Each row is a point on a tangle of strands that fork and nearly touch. The rows are in no order.
(in the rows, 128 means zero)
Points whose rows are less than 120 apart are linked; no others are. Some points are linked to none.
Kudi: [105 109  47 155 144 144 139 167 188 117 100  87 127 157 147 111  87  34
 105 133 126 122 131 162 154  90 133 121 174]
Nozit: [110 124 113 129 105 101 143 128 125 157 169 142 137 159 109 123 107 133
 158 188  84 110 149 138 132 143 126 157 148]
kovu: [104 119 126  90  95 113 166  46  89 164 163 185 151  96 115 142 121 144
 196 108 168 121 163 153 110 122 124 113  94]
kuve: [117  99 180 155 140 144 108 144 147 149 158 109 140 144 128 123 108 133
 131 171 118 147 124 166  99 147 158 151 124]
Vur: [133 100 164 141 107 160 154  81  92 153 179 141 192 139 125 120 175 192
 139 129 197  92 114 149  80 163 133 127  82]
lapu: [137 117 139 159 115 149 128  68  71 170 163 121 182 126 107 134 136 175
 156 145 141 111 103 158 106 173 103 134  96]
Redu: [106 121  97 155 156 173 115 162 163  93  77 132 111 133 118 154 120  74
  97 128 112 145 100 177 165 113 126 141 161]
Nuvu: [ 98 114 195 166 152 128 164 110 102 139 141 125 158 137 130 124 158 157
 122 152 139  92 136 128  98 162 176 109 111]
Lor: [ 82 128 125 157 160 139  94 156  92  67 106 113 167 131 160 164 145 141
  99 131 118 118 129 123  98 171 140  98 157]
lali: [166 145 147  94 126  99 197 133 112 157 184 159 123 141 131 137 117 168
 127 109 133 152 118 130 131 103 183 132 165]
vepe: [107 118 191 108 130 167 158  94 102 113 166 157 169 121 172 101 174 172
 173 122 162 127 137 102  90 123 113 130  90]
bonan: [104 123 124 164 137 141  73 175 117  93 121 138 150 117 143 157 110 112
 108 150  92 121 122 132 127 167 135 137 143]
vapi: [142 154 177 102 138 124 200 124  88 141 133 153 140 120 123 140 142 154
 114 102 132 143 125 124 111 112 170 114 142]
Bul: [ 96 173 106  97 129 162 166 102  71 123  45 111 127 165  84 152 158 150
 115 111 192  93 148 148  86 154  97  91 118]
latib: [172 115 142 131 151 129 135 156 159  87 189 160 133 100 149 130 110  87
 128 129 102 126 116 171 186  92 157 128 123]
bozi: [ 67 125 142 149 138 153 188  71  96 109  98 165 163 129 141 148 173 165
 148 112 130 112 122  61 112 127 102 119 120]
gor: [169  88 100 134 104  95 125 124 130 209 193 131  79 156 129  91 110 187
 166 156 139 119 118 153 141 122 136 156 172]
movo: [ 97 113 136 156 105 114 178 107 102 155 177 125 163 163  97 128 135 131
 145 176 116  79 141 144 132 175 127 136 129]
posag: [113 135 124 103 171 105 107 143 128  71 199 114 197 171 157 128 116  85
 155  88 127 151 189 134 141 133 134 111 107]
Subur: [131 148  81 120 138 113 107 123 145 102  69 125 122 101 111 186 121  91
 109  77  65 166 112 130 177 110 135 151 208]
Rali: [162 146 151 138 148 176 146 164 125 128 114  67  66 135 104 115 117 151
 102 160 144 109  96 175 127 161  92 111  81]
tiras: [147 135 125 148  77 140  83 145 122 179  95 123 102 108  92  98 108 122
 118 168 105 115 100 111 129 155  86 163 100]
Rog: [113 164 140 103 155 102 142 115 110 114 153 141 164  99 148 172 129 114
 145  83  87 177 143  98 131 133 155 122 136]
Gon: [ 72 136 130 119 171 159  96 135 161  99 113 156 172 121 184 118 159 140
 138  96  74 138 126  22 111 122 114 159 129]
Mot: [119 123  93 148 129 164  63 156 109  83  45 102 102 114 113 137 171 134
  89 126 109 106  89 106 153 154  46 120 140]
riger: [104 116 137 139 142 171  59 151 149 109  68 158 137  96 142 120 162 164
 113 145  91 113  99  75 101 121 106 166 141]
duzu: [196 125  94 145 122 102 109 126 167 160 122 144  23 129 118 107  81 159
 150 143 136 124 109 147 189  90 135 144 140]
komez: [159 105 131  92 114 103 149 103 119 153 190 130 111 126 126 105 115 137
 194 147 113 152 142 158 152  85 110 141 143]
tarog: [177 119 171 149 130 110 117 163 155 150 158 153 116 115 164 113 110 124
  96  95 131 155  95 100 142  94 188 138 153]
Tib: [115 107 190 132 149 158 119 154 145  91 185 102 174 152 171 100 154 133
 133 162 132 107 141 133  88 155 126 127  93]
Zopa: [107  99 173 129 115  97 164  75 105 163 200 170 136 127 149 133 139 180
 152  69 198 153 145  99 129 149 182 115 108]
mov: [ 94 112  70 182 154 178 114 172 151  89  70  84 125 156 167 111 131  97
  99 152 143 101  93 133 124 123  90 109 157]
nat: [125  95 170 156 111 123 125 102 111 184 126 120 127 121 119  84 169 157
 137 154 137 124  95  85 112 134  96 134 111]
lide: [136  87 125 148  95  78  96 111 130 155 173 161 125 107 120 136  96 152
 134 149 101 139 107  93 131 135 126 140 125]
Golur: [102 146 165 103  85 142 159  89  98 133 118 176 148 120 134 154 158 170
 124 127 199 109 134 147  64 157 151 105  95]
bar: [155  78 136 107  94  87 127 109 137 169 210 131 110 153 138  84 102 160
 185 156 117 121 148 148 147 100 141 169 164]
podi: [ 95 145 108 127 133 165  89 171 151 113  56 150 163 108 145 127 137  79
 100  94  85 145 120  69 122 109 132 171 162]
bop: [130 193 131  70 105 131 163 100 111 105  92 167 162 102 151 180 138 105
 126  85 154 135 142 144  79 105 153  94 122]
Kure: [101 157  53 127 153 134 153 128  71 127  94  83 124 148 106 143 116 120
 135 131 165 106 146 181 112 151  99  75 139]
fel: [153 123 192 143 162 121 130  97 165  95 144 137 182 146 172 110 132 111
 143 104 122 146 122  66 123  79 149 145 113]
pomid: [125  98 182 140 116 116 119 135 123 147 167 145 119 127 172 114 165 187
 112 116 161 162  89  64 101 147 142 127 130]
Disus: [104 111 141 145 100 124 200  79  97 155 153 107 156 157  83 119 164 128
 158 160 162  82 144 160 127 154 103 113 104]
Nemer: [ 91 157  65  96 142 119 168  98  62 135 112 147 151 102 122 166 117 118
 163  80 109 150 148 118 126 122 100  99 151]
Ful: [186 164  72  66 144 113 171 145 143 102 145 128  56 134  97 142 126 148
 140 148 140 120 136 185 174 103 113 102 106]
lofom: [163  98 105 136  68 138  80 142 170 145 107 175 102  72  95  97 119  80
 101 135 155 132 120 133 155  85 127 168  91]
sotuv: [ 89  92 208 161 161 111 122  85 125 144 164 150 164 136 144  90 182 186
 148  93 156 109 153  57 140 171 161 131  72]
Pof: [166 173  60  93 133 107 132 126 165 106  98 148  53 107 112 156 129 130
 143 118  57 136 115 136 218 104 115 157 155]
zanut: [162 109 129 137  64 111  97 107 175 167 120 167 126  87 133 100  87 109
 115 113 170 155 158  85  98  79 193 168 122]
kemu: [104 139  58 113 174 130 167 161 115 103  97  79 133 135 132 164 113 106
  94 102 125 131 141 184 125 119 157  72 192]
Dokeb: [135  72 154 165 102 116 149 118 106 228 172 122 104 160 138  64 137 131
 142  97 184 114 118  99 135 114 117 130 168]
Dusag: [ 89 169  76 117 132 156 175 103  83 137  79  70 120 169  94 156 121 137
 120 127 185  70 160 187  89 188 103  84 111]
fibod: [151 179  65  64 154 117 149 162 118  91 119  92  57 150  82 163 123 148
 128 147 137 107 153 175 167 146 100 103 119]
Zagus: [ 94 127 153 110 136 120 180 107 112 113 182 128 175 156 136 140 127 118
 153 141 145 123 177 163  98 139 160 108 116]
fuvaf: [157 143 108 100 105  74 146  96  94 137 134 123  82 117  88 152 140 170
 133 147 159 141 123 145 130 126 100  84 112]
Nolok: [162 110  91 112 118 115 125 163 194 152 148 108  60 143 105 104 111 138
 139 199  92 105 140 196 153 119 133 152 130]
Kep: [100 143 100 138 150 170 119 189 132  89 101 138 159 115 172 131 145  69
 109  98  94 146 101 104 157 119 120 137 164]
dugab: [145 151 148 128 121 115 151 131 168 144 138 134 140 136 140 116  86  73
 147 147  75 131 146 126 137  89 163 164 155]
bigel: [104 128 145 129  94 130  97 118 172 145  93 156 164  99 139 112 127  79
 124 122 102 152 154  50  95 103 152 175 114]
Tevu: [121 163 131 127 123 161 144 145 108 103  82 115  85 136 125 132 135 129
 130 142 114 154  99 101 143 135  57 127 119]
rup: [125 165 105 107 100 128 158  70  67 172 110 129 129 129  64 147 143 163
 154 128 183 101 137 168 112 170  93 107  81]
ridi: [147 126 133 106 115  81 187 103 120 183 151 150  98 142  99 130 126 168
 135 120 122 163 110 104 148 105 143 138 161]
dapap: [123  87 113 147 137 147  96 148 202 111 151 121 117 117 132 125  90  61
 135 170  96 114 150 211 156 104 148 151 136]
dud: [145  98 134 138 107  81 167  92 105 211 154 126  75 150 101  98 133 160
 141 119 170 140 109  99 150 117 109 116 141]
kose: [176 121 116 134 135 112 125 141 123 173 143  96  66 137  84 119 104 180
 127 166 139 121 101 187 142 140 128 128 127]
Selu: [149 145  77 113 171 120 131 141 121  87 106 139  95  95  93 168 138  97
 121 113 104 134 115 185 206  99 116 103 146]
rak: [138 111 145 147 100 156  95 130 171 161  75 126 133 134 109  73 168 144
 112 182 143  95 108  85  82 104 106 169 111]
Dek: [157 128 212 129 122 121  86 116 183 126 153 142 156 168 175  42 110 125
 127  68 134 124 169  47 132 107 168 176  83]
rumol: [148 142 161 136 140 126 156 120 168 106 148 121 178 147 155 125 110  67
 143 120  90 147 125 108 132  86 148 153 142]
Sog: [ 96 169  52 102 138 118 161 114  62 118  85 115 138 114 145 159 112 117
 135  64 129 155 136 126 140 127 122  90 195]
Vod: [135 119 179 147 130 127 179 130 101 151 157 105 117 121 133 117 121 157
 110 163 138  97 123 171  91 152 163  89 113]
gadid: [ 93 129 135 139 154 168 113 131 113 115  98 132 151 126 142 120 192 173
 136 163 114 110 104  87  93 136  77 140 135]
novi: [142 142 186 117 124 110  66 114 192 113 152 127 165 175 145  69  84  97
 141  70 113 157 192  86 145 118 159 186  78]
Miz: [115 134  36 153 135 131 100 154  98 119 109 103 118 143 111 139  99 107
 141 147 123 119 113 152 164 152  60 119 145]
Lipa: [115 144 136 126 110  98 167  83  91 134  99 108 102 143  90 144 161 148
 125 148 150 134 115 104 126 142  84  90 107]
mukiv: [150 175 144  94 138 116 189 109  76 114  78 124 113 126  93 160 133 146
 106 106 124 132 136 141 121 108 137  87 149]
Degu: [132 139 190 131 140 129  60 174 185 103 121 152 129 108 171 107 150 134
  92 121 107 146 127  69 125 137 184 155 103]
gan: [148 163  87 130 105 113 112 128 214 113  88 142 104  87 118 155 135  37
  96 121  87 129 125 157 179  94 172 163 160]
Dib: [161 134 146 109 127 105 191 140 127 126 172 115 101 112 139 135 114 141
 114 154 138 118 134 184 105 114 166  76 120]
sal: [125 120 125 143 121 179  63 153 147  96  49 139 101  96 119 126 174 154
  95 147 105 111  80 105 135 131  80 155 133]
kufu: [167 110 187 114 146 118 124 160 145 100 215 125 147 122 164  98 106 102
 137 123 120 134 143 150 150 104 164 125 110]
repu: [130 105 129 149  77  97 111 114 117 125 126 148 109 115 111 151 108 157
 100 147  92 135  89  75 125 146  97 131 129]
Dus: [142 143  91 135 163 152 109 169 161 100 104  65  59 163  85 138  95  91
 116 158 144  91 123 159 180 164  83 133  88]
nefaf: [139  80 177 135 101 134 150  89  99 163 205 120 159 149 142 104 149 174
 145 122 212 118 119 155  89 146 137 121 109]
zin: [142  93 131 134 116 111 139 148  76 199 191 161 101 110 147 117 115 181
 128  80 148 148 100  97 122 134 133 116 159]
vek: [ 79 152  98 125 145 169 143 167  89  91 101 129 159 119 190 126 161 112
 128 110 118 141 110  89 118 133  98 110 162]
zinu: [ 70 101 129 127 162 138 106 118 133 103 139 143 193 130 172 126 146 114
 160  93  96 157 136  40 113 126  93 135 107]
bopi: [138  88 139 145  97 156 104 146 212 129 131 113 104 117 119 105  88  70
 116 177 126 119 144 191 123 102 150 159 115]
kot: [ 88 106 166 123 149 114 112  93 143 109 177 145 171 130 165 114 117 125
 158  76  85 153 151  31 122 143 111 129  67]
Lesu: [145 101 183 105 100 127 147 117 106 142 200 131 129 119 157  95 119 126
 176 120 138 168 122 127 133 106 115 136 122]
febid: [170  79 168 146 123 140 120 139 140 173 156  88 102 138 118  69 111 120
 138 153 150 129 110 170 126  97 116 135 126]
Tenuv: [ 85 158 124 119 140 161 176 112  61 104  51 116 134 155 103 142 177 164
 109 117 146 102 137 113 102 146  94 100 152]
Mefu: [139 104 163 134  88 148  58 162 186 133 140 147 149 105 139  85 102  88
 111 147 150 126 166 132 106 122 188 180  91]
Sen: [ 96 126  98 134 162 130 104 168 161  99 149 115 207 187 178 107 108  59
 133  86 123 153 152  84 141 123 145 151 156]
bez: [148 108 196 119 143 107 107 145 114 117 225 127 156 153 160  86 111 153
 141 105 150 137 159 130 130 150 158 123  86]
Fol: [ 82 161 157 108 184 157 119 127 124  88 120 158 161 110 186 125 176 181
 146 109  96 124 134  49  99 133 127 139 132]
Pigut: [ 81 140  99  92 103 118 171  69  76 136 135 179 160  94 122 167 118 130
 169  96 136 133 155 117 102 135 113 101 103]
gukem: [145 176 138  99 168  89 116 137 149  89 181 143 169 119 157 166 118 115
 134  76  87 177 150 110 157 145 164 134 111]
vev: [113 170  45  81 155 145 187 163 115  97  80  70 102 146 126 155 112 101
  94  84 160 130 145 184 130 124 126  67 167]
pom: [143 150 122 133 134 103  84 142 182 117 116 150 145  72 139 152 118  50
 113 105  73 148 130 119 165 106 180 158 143]
ret: [ 91 115 183 165 154 136  87 115 126 129 117 157 158 125 151 126 110 141
 138 129 105 141 133  80 107 145 152 159 113]
Gipu: [132  90 152 159  81 122  78 104 160 170  82 161 113  97 133 103 132 165
  90 125 151 131 101  48  79 112 155 156 127]
ver: [115 147  92  97 150  99 162  90 104 133 143 149 135 130 114 170 127 167
 180 151 121 136 170 186 115 116 156 111 150]
tige: [ 90 124 159 136 127 135 169  71  84 106 116 171 143 103 141 167 134 180
 130  93 116 139 112  68 100 137 123 109 115]
fop: [177 120 102 119  94  99 120 138 203 133 136 156  91 123 110 125 108 100
 115 153 110 147 117 138 165  76 148 161 144]
Zav: [193 123 112 154 134 102 109 136 104 184 134 118  39 127 108 107  87 179
 133 129 158 120  95 148 165 129 118 121 143]
faz: [103 155 116 136 147 177 125 142  98 113  64  45 116 148 116 135 178 163
  99 154 127  91 112 153  90 186  84 102 140]
Ruvup: [121 114 203 129 140 130 110 115 123  87 207 125 176 183 163  96 128 158
 149 119 156 124 166 119 113 165 131 135  71]
lesum: [121 146 147 135 126 150 170 117  91 126 122 101 122 130 123 144 137 151
 123 167 150 110 125 183  83 158 118  93 103]
lur: [126 145 128 124 112 114 176  72  70 199 133 124  85 130  62 130 139 189
 164 127 160 113 128 140 155 182 101 131  95]
pif: [ 95 128 150 148 165 122 141 136 112  95 144 130 189 156 159 120 145  99
 128 135 115 111 149  87 109 127 140 109 129]
nul: [115 149 117 123 113 159  78 163 178 107  77 166 177  89 144 122 134  69
 101 105 108 138 156  62 108 104 163 179 120]
rirov: [161 150 140 139 127 111 146 103  69 209 134  87  78 139  74  97 128 173
 143 133 159  95 111 128 153 180 101 125  92]
kezup: [144 134 177 151 128 140 144 152 134 147  72 113  87 138 107 106 118 139
  87 157 115 117 103 127 111 117 147 134 141]
zavol: [117 180 101  73  82 126 135 103  82 101  70 161 124 102 124 182 118 125
 119 100 155 115 148 163  88 131 112  79 133]
lol: [163  68 145 161  99 116  39 162 171 141 157 169 137 105 151  93 118 132
  89 116 167 127 110  80 118 125 160 157 103]
voz: [ 76 105 189 168 143 108 143  95 102 133 156 153 181 143 120 124 152 149
 144 120 129  99 160  89 140 180 163 131  96]
tonag: [118 129  24 135 165 133 121 168  98 106 104  81 111 140 111 135 114  98
 126 130 155 115 121 183 162 140  87  83 148]
zasun: [140 156 107 119 119 134 147 141 129 101 119 111  80 151 106 149 119 116
 136 159 131 159 107 140 159 129  65 123 116]
mol: [124 138 108 126 103 114  99 115 106 103  60 105  69 135  75 161  99 146
 107 124  89 136 125 103 156 162  76 132 159]
goki: [114  63 166 163  97 104 158  98 104 198 229 132 123 163 158  89 130 150
 160  89 190 104 145 116 147 141 158 136 171]
gug: [114 195  97  93 142 148 179 126  93 101  89 132 174 111 159 165 130  85
 128  77 151 126 149 157  86 104 155  82 151]
ginit: [105 152  51 113 156  97 150 114  99 132 114 125 107 143 118 157 126 156
 176 156  90 118 166 170 139 125 130 114 173]
Kepen: [133 111 170 132 119 143 139 123  93 122 174 145 152 111 154 117 133 145
 157 141 137 145 116 129 106 131 102 122  98]
Bipek: [102 120  88 130 127 144  87 146  92  75  51 109 110  96 128 152 149 113
  94  88  96 139 110 101 163 137  74  99 179]
vov: [154 104 124 137  64 153  80 141 179 127 128 156 127  79 120  90 100  63
 119 157 146 125 157 155 130  88 154 176 102]
zud: [131 158  87 101 131  93 119 107  83 105  88  92  68 149  65 167 110 156
 126 125 122 121 137 101 164 174  66 114 128]
tozaf: [117 112 107 175 144 171 109 160 178 103  69 104 113 147 115 134 114  83
  92 165 122 113 112 159 123 110 114 129 132]
Foluv: [105 143 150 125 147 117  97 137 134  88 124 129 149  93 165 164 159 103
 118 107  89 179 119  88 131 133 134 119 131]
milu: [ 76 139 101 111 135 162 182 146  98 109 125 100 172 144 164 120 165 100
 129 142 165  96 151 149  65 140 108  73 119]
Potek: [121 164 114 102 151 146 172 145  74  90  61 112 138 141 113 147 156 130
  95 100 122 122 128 116 121 113 101  89 163]
suke: [133  89 138 116 104 119 134 132 143 135 195 117 151 180 111  99  88 124
 160 180  98  96 156 164 129 115 125 176 150]
Gepip: [160 100 118 141 106 116  72 158 149 167 150 146 105  84 107  98 101 112
 141 167 101 117 123 166 154 124 136 157 126]
gogo: [178 102 108 139 120 111 164 114 103 192 186 113  91 165 109 108 110 200
 148 149 177 107 116 184 124 129 130 122 143]
zana: [139 185  63  86 163 150 170 157 123  75  81  84  87 144 110 168 129  91
 105  86 142 141 128 170 173 122 104  92 156]
vomep: [161 183  79  38  93 106 162 110 124 130 125 178 107 106 117 160 120 132
 153 121 151 130 150 178 114  87 119 103 113]
tozi: [184 134  80 123 126 112 104 128 176 121 115 165  18 114 105 129 108 142
 134 137 105 119 106 155 227 103 125 161 124]
sadu: [131  91 139 136 133 119  65 164 183  87 175 145 170 144 136 121 105  78
 124 142 112 135 147 133 148 119 143 156 108]
doru: [104 148 184 111 178 171 133 120 120  90 146 154 176 122 192 112 167 161
 169 113 125 136 144  83 100 123 132 134 100]
guda: [158 150 128 124 157 147 106 167 120  83  85  69  53 135  83 142 128 123
  92 141 140  90 109 149 173 172  89 109  87]
surel: [130 101 116 162 113 149  58 164 145 119 132 167 132  88 117 136 107  97
 116 157 100 120 107 158 155 145 122 163 112]
dulel: [133 154 130 137 136 176 156 136 102 137 106  52 115 147 105 138 143 162
 100 168 134  91 110 183  88 187  95 102  95]
geg: [126  89 171 151 102 123  85 119 152 178 110 136 141 123 124  82 163 148
 114 159 140 123 102  69  90 122 131 159 116]
rik: [147 142  74 128 114 114 115 144 199 119  97 140  98 130  97 141 107  70
 120 158  93 135 134 154 172  85 140 156 150]
Kemi: [116  78 178 142 125  99 129  98 131 164 193 157 130 141 167 115 127 172
 141  72 155 171 119  55 123 141 155 132 117]
sike: [170 173  88  81 141 108 182 114 134 118 147 139 137 101 125 172 133 114
 153  99  94 175 114 142 157  87 118 135 148]
susa: [103 136  75 144 145 151 107 154 154  86  59 109 111 129 136 162 125  65
  84  87 108 153 105 163 180 120 151 135 210]
Radez: [139 174  97 100 155 147 162 154 140  95 133 132 158 114 132 183 145  87
 119  87  97 177 103 149 165 111 129 141 171]
gul: [136 156  82 132 154 153  99 156  81  75  66  78  98 137  99 148 146 128
 108 118 149 106 107 125 157 168  48  99 114]
Gik: [120 136 104  88  92 128 159  80 124 148 129 136 147 147  99 143 120 115
 156 150 194  89 169 211  70 119 113  90  90]
Nitab: [144 124 185 130 159  81  80 117 153 146 171 146 150 110 151 107 104 115
 146  80  96 171 150  80 148 127 177 145  98]
siko: [115 174  62 109 153 127 161 142  86  92 102 105 165 104 169 166 123  92
 121  62 136 152 127 148 135 120 160  87 196]
vid: [141 153 164 118 157  91  99 114 188 101 167 111 186 198 141  95  92  77
 143  69  94 143 194  98 154 116 158 168 106]
Dudo: [154 152 147 124 165  96  78 141 185 112 155 145 164 103 145 140 107  78
 132  84  80 166 148 103 166 119 181 163 114]
Toza: [153  67 148 142  93  87  81 122 160 148 175 164 139 108 145 102  98 124
 118 113 126 141 108  53 125 101 134 144 108]
Sebe: [ 94 106 169 150 152 115 128  81 113 127 117 162 149 115 128 159 115 159
 132  98  97 156 114  62 114 127 144 135 125]
feg: [141 152  85 110 167 140 189 153 160  99 121  86 109 148 115 148 118  71
 122 127 116 143 128 182 153  88 109 102 141]
fosi: [ 80 150 137 114  85 158 160  89  87 148 106 151 175 123 108 155 179 148
 129 133 184  75 146 168  68 179 137 104  91]
Bipa: [115 137  69 115 152 140 118 152  90  85  89 132 122  93 118 166 148  94
 118  88 116 158 109 148 172 119  86  97 154]
vigu: [107 125 171 120  98 113 159  75  87 150 160 170 137 109 144 150 148 182
 139 106 193 148 130 121  92 158 164 104 102]
ronuv: [163 116 130 135 103 120 130 136 154 129 131 144  86 133 113 124 107 117
 127 155 122 160  93 127 161  93  98 144 127]
Vaki: [130 120 192 127 128 104  92 150 144 114 133 128 119 103 157 129 168 147
  96 134 117 168 103  85 119 136 160 121 131]
zesad: [143 110 137 129  61 113  94 118 153 174  82 168 108  72 116 113 104 132
  84 107 135 154 129  59  95  99 177 160 124]
sol: [ 98 126  45 124 140 109  88 141 142 121 107 148 129 106 126 170 101  96
 140 104  68 164 126 127 171 117 128 151 189]
Besek: [112 130  72 131 150 100 109 129 123 124 121 138 122 114 116 166 108 121
 160 147  78 152 138 152 154 117 126 129 168]
reriz: [112 123 185 143 149 146  52 146 181 108 126 154 152 137 171  89 138 145
 130 132 116 134 143  63 107 136 152 172  88]
gozup: [131 138 160 131 166 135 137 148 155  51 102 110 147 127 157 166 174 130
  73 128 115 134 112 119 107 107 159  93 150]
Bodep: [ 96 118 135 128 156 180 142 167 123 100 145  83 170 134 165 113 176 123
 125 171 133 100 132 158  71 151  99  98 113]
Pubiv: [117  88 159 154 127 167  83 159 209 123 115 104 158 145 140 105 143 120
  91 188 131  96 127 129  63 133 148 159 106]
tulep: [146 101 142 103  97 125 173  85 110 157 175 125 142 141 110 124 124 156
 146 146 206 104 144 204  76 125 136 102  99]
Fup: [158 127  91 125 169 135 143 141 152  86 151 163 120 105 119 157 130  87
 131 124  99 132 108 196 199  79 138 125 139]
luz: [130 172  90  89  95 119 131 122  65  84 101 136  95  90 114 179 121 147
 123 117 120 126 143 167 131 150  95  82 143]
bipom: [ 98 107  84 145 147 138 123 170 158 118 119 110 173 169 146 116 102  52
 122 135 115 134 139 128 129  98 132 139 172]
Tinag: [114 130 121 115 167  92 111 129 155  96 184 120 203 195 145 125 100  77
 152  91 104 147 184 101 150 116 145 150 133]
toson: [ 75 131 113 147 142 149 131 150  90 103  73  62 140 147 136 143 164 143
  89 145 123  99 126 142  85 178 117  90 177]
lami: [164 152 100  67  82  96 141 107 102 153 144 165 104 100 105 149 128 160
 141 132 179 129 137 182 104 117 123  91 101]
sud: [137  96 196 159 106 102 117 105 162 154 143 134 149 145 142  80 101  95
 136 145 129 113 149  94 109  99 182 153 123]
batuk: [152  92 156 153  60 102 100 111 162 185 155 148 124 128 148  71  85 108
 123 126 173 117 159  94 102  93 191 165 138]
zikov: [131  91 154 138 112 110 165  82  93 189 135 135  92 105 120 104 144 172
 140  99 152 146  87  70 124 121  92 102 108]
Befe: [133 130 140 158 115 160 106 164 164 116  52 101  83 130 102 122 118 113
  72 170 117 103 108 143 115 133 127 138 128]
Kodat: [107 161 117 135  96 151 157  66  75 171 100 102 160 127  87 153 179 158
 130 137 176  76 132 185  91 193 116 100  84]
rufu: [176 102 152 147 116 112 138 173 155 156 190 132  86 122 167  99 104 123
 110 132 141 135 103 146 146 103 170 118 160]
dipos: [116  96 214 157 145 118  94 108 155 152 164 144 146 166 174  43 145 169
 138  91 154 108 155  45 129 141 168 155  90]
mopum: [138  75 178 140  88 146  66 153 198 130 154 107 160 140 143  78 127 102
 110 167 151 115 148 132  85 122 160 169  97]
vasu: [144 130 181 151 113 123 134 130 152 175 103 130 112 119 126  90 102 101
 121 151 115 133 125 120 116  93 173 149 139]
fupud: [100 138 117 147 140 165 115 106 102 143  72 108 145 140 106 115 196 191
 120 162 107  78  91  81 104 161  60 148 133]
Lile: [120  88 162 160 140 167 123 153 168 144 128  81 150 152 123 109 125 125
 103 187 117 107 115 160  77 142 124 142 116]
gabid: [127 118 131 130  96 109 106 107 117 107  80 137  92 107 104 168 108 145
 100 119  76 156 103  88 138 130 102 127 159]
suda: [186 160  81  60 124 100 180 132 128 112 166 153 110 109 121 143 140 135
 155 134 115 141 137 166 155  76 118 108 128]
subu: [115 119 156 128 156  61 139  91 104 139 165 148 151 121 115 156 134 156
 138 127 129 141 151 123 127 134 186 108 129]
Pido: [102 169 106 108 152 162 195 148 110  98 123 101 171 133 176 137 139  75
 127 109 144 125 147 150  91 111 140  78 143]
rel: [159 106 154 149 115 115 117 156 118 173 155 175 101 106 160 115  90 159
 103  78 128 150  89  72 133 114 165 138 165]
kezez: [100 137 138 136 134 167 134 150 118 114  99 126 137 136 140 125 156 122
 134 151 108 148 104 102 111 124  77 138 131]
musop: [128 140  76 157 134 141  91 126  96 149 108  78 135 146  88 140 125 122
 136 159 116 119 102 150 139 175  57 135 114]
Tef: [117 118  96 120 165 145 145 149 103 118 143 116 161 147 102 141 114 110
 153 149 129 144 143 190 122 109 107 116 139]
buk: [ 97 126 124 146 168 154 104 157 126  34  78 105 150 128 176 162 164 136
  81 124 114 114 120 121 107 133 147  87 181]
lage: [109 130 145 161 116 113 166  68  98 158 115  87 118 155  88 113 158 124
 159 165 148 103 127 123 135 160  81 111  97]
mafi: [130 122 122 169 131 153  96 102  97 149 117  97 170 136 105 145 147 152
 135 162 120 121  89 147 101 166  83 136 111]
dov: [125 131 128 120  78 120 110 109 167 170  76 159 111  83 111 122  96  97
 119 116  93 161 128  67 111  96 136 169 123]
mupo: [172 146 137 151 106 129  95 134  94 191 111  93  79 123  88  98 112 158
 123 145 122 102  86 120 147 176  85 149  94]
palud: [147 164  65  89 151  92 124 139 115 119 107  95  54 163  72 152 116 161
 150 156 110 111 147 138 175 154  92 131 130]
pir: [138 109  97 134 149 136 133 160 177 128 138  92  75 119 106 132 104 105
 125 184  91 109 136 217 151 126 123 120 124]
Kino: [171 107  96 141  94 120  55 144 154 172 102 158  63  71  76 108 105 123
 109 139 129 121 104 153 179 122 120 167 107]
sot: [185 113 132 112 122 113 188 149 149 144 192 108  67 124 147 108 102 145
 127 148 146 127 122 191 138  91 149  90 140]

Follow the links from the first point to the second, and from the first to the third. Name the last point that the two ways share.
surel / Kudi / Fup => dulel
kuve / surel / Nolok => vov
mov / zikov / gul => zesad
dud / tozaf / Dus => zesad

A fork is a point with three links. Follow the links from the first point to the second and name the forks in between, in order.
tozi / komez => bar
mopum / dulel => vov Lor
fop / zin => kezez gadid Mot guda dulel Vod
bipom / sot => Tinag Vod
gul / vasu => Mot gadid kezez zesad
Zopa / fop => Vaki Dudo
lami / lol => suda

A fork is a point with three links, a tip a point with one. Leave the first point through the second and follow the links. Name the first fork or tip that comes.
dud / ridi => Gik
musop / Miz => dud
Pido / milu => Mot
pom / gan => kezez
